A landscape with many valleys, sampled at points; each row gives a point and its height.
A ball rolls from a point to the lowest of its 4 nearest points, and stops where none of them is lower. Distance is the straight distance between rows; heights are no part of it.
Bap (h 418): [ 85  98 168 147 110  89 165 170 188 137 184]
riko (h 189): [ 80 156  57 137 114 159 131 109 136  93 160]
Lan (h 191): [139 143 101  77  86 203 138 132  91 148 116]
Vide (h 244): [160 142 121  84 105 182 119 131  75 151  90]
vatev (h 166): [ 92 157 111 181 148  99 149 109 186 102 153]
gebur (h 752): [153 113 167 132 139 100 116 135 121 128 121]
zepin (h 350): [141  96 175  96 109 119 137 148 145 170 118]
rin (h 159): [ 94 121 137 145 115 105 155 154 164 120 177]
zut (h 299): [162 171  91 103 116 182 115 112  57 108 106]
zup (h 154): [ 79 122  67 110  91 187 140 131 128 121 174]
Kaz (h 153): [ 60 167  47 179 167 163 127  89 207 109 145]
rap (h 131): [ 78 137  75 141 112 145 143 129 145 105 180]
vak (h 493): [116 147 117 137 115 126 140 128 130 108 156]
kol (h 176): [159  91 173 106 146 115 115 145 113 169  94]
bizi (h 130): [ 72 125 101 155 114 112 158 156 178 115 187]
Kodu (h 580): [150 115 165 160 150  75 116 116 147 113 126]
Pesut (h 231): [ 92 178  75 162 142 145 139  81 158  95 140]
fal (h 101): [127 107 169 118 121 112 136 149 140 139 146]
vupet (h 515): [135 106 178 138 136  83 132 140 148 128 143]
gonof (h 128): [144  85 147  82 128 117 113 141 101 214  31]
rol (h 198): [106 116 147 119 105 128 158 153 151 135 168]
tisep (h 637): [167 142 132 124 137 127 107 118  83 109 104]
kup (h 259): [160 125 155 102 130 135 115 140  97 147 102]
gegov (h 92): [128 157 125 172 141  96 135  95 161  97 134]
lut (h 272): [117 171  70 135 120 156 130  88 119  85 138]
Pebi (h 214): [173  87 151 131 182 103  87 124  72 138  62]
Muk (h 186): [147 135 132  82 103 172 132 137  98 148 114]
toveb (h 496): [165 117 154 118 138 117 108 126 102 136 110]
rade (h 527): [137 149 117 121 116 140 131 120 108 108 138]
kezap (h 675): [158 159 127 152 142 119 113  93 116  92 110]
guta (h 67): [119 128 125  94  95 162 144 142 119 137 147]
dus (h 145): [166  79 158 120 175 104  95 131  83 156  70]
vek (h 454): [183 158 126 125 142 146  89 114  59 114  76]
Zab (h 258): [118 100 171 115 110 110 154 157 163 153 155]
folu (h 284): [169 130 144 103 131 155 103 133  66 149  83]
san (h 869): [136 133 144 131 125 114 134 128 124 118 143]
Tudim (h 148): [ 92 134 106 143 113 125 153 137 154 110 175]
Leges (h 75): [165  89 159 105 153 125 103 139  85 185  56]
neluf (h 157): [169 107 159 105 149 131 100 139  82 157  84]
kaval (h 94): [147  98 180 104 135 109 123 144 128 156 111]
Lam (h 543): [147 137 150 156 143  94 124 111 140 103 128]
fofo (h 386): [142 103 175  98 110 126 139 147 131 159 116]
maki (h 109): [ 51 134  43 150 115 149 126 133 183 103 180]
mivus (h 200): [115 147 139 185 150  76 148 108 188 104 145]
vinis (h 133): [ 71 155  73 167 142 129 147 112 184 101 161]
Vumis (h 647): [165 125 150 145 146  98 102 113 113 115 107]
nak (h 201): [155 116 144  75 108 154 118 138  97 196  54]
Lelu (h 118): [ 49 114  66 146 105 138 143 151 176 117 199]
saza (h 152): [125 142 105 101 102 177 138 130  98 120 144]
ril (h 601): [168 106 163 156 166  75 100 113 125 110 108]
vone (h 90): [ 97 157  94 158 133 118 147 114 163  98 157]

Where does a ball stop that starts at each point below?
toveb | Leges
kup | Leges
tisep | Leges
rin | maki
Lam | vone
rade | guta
zut | guta
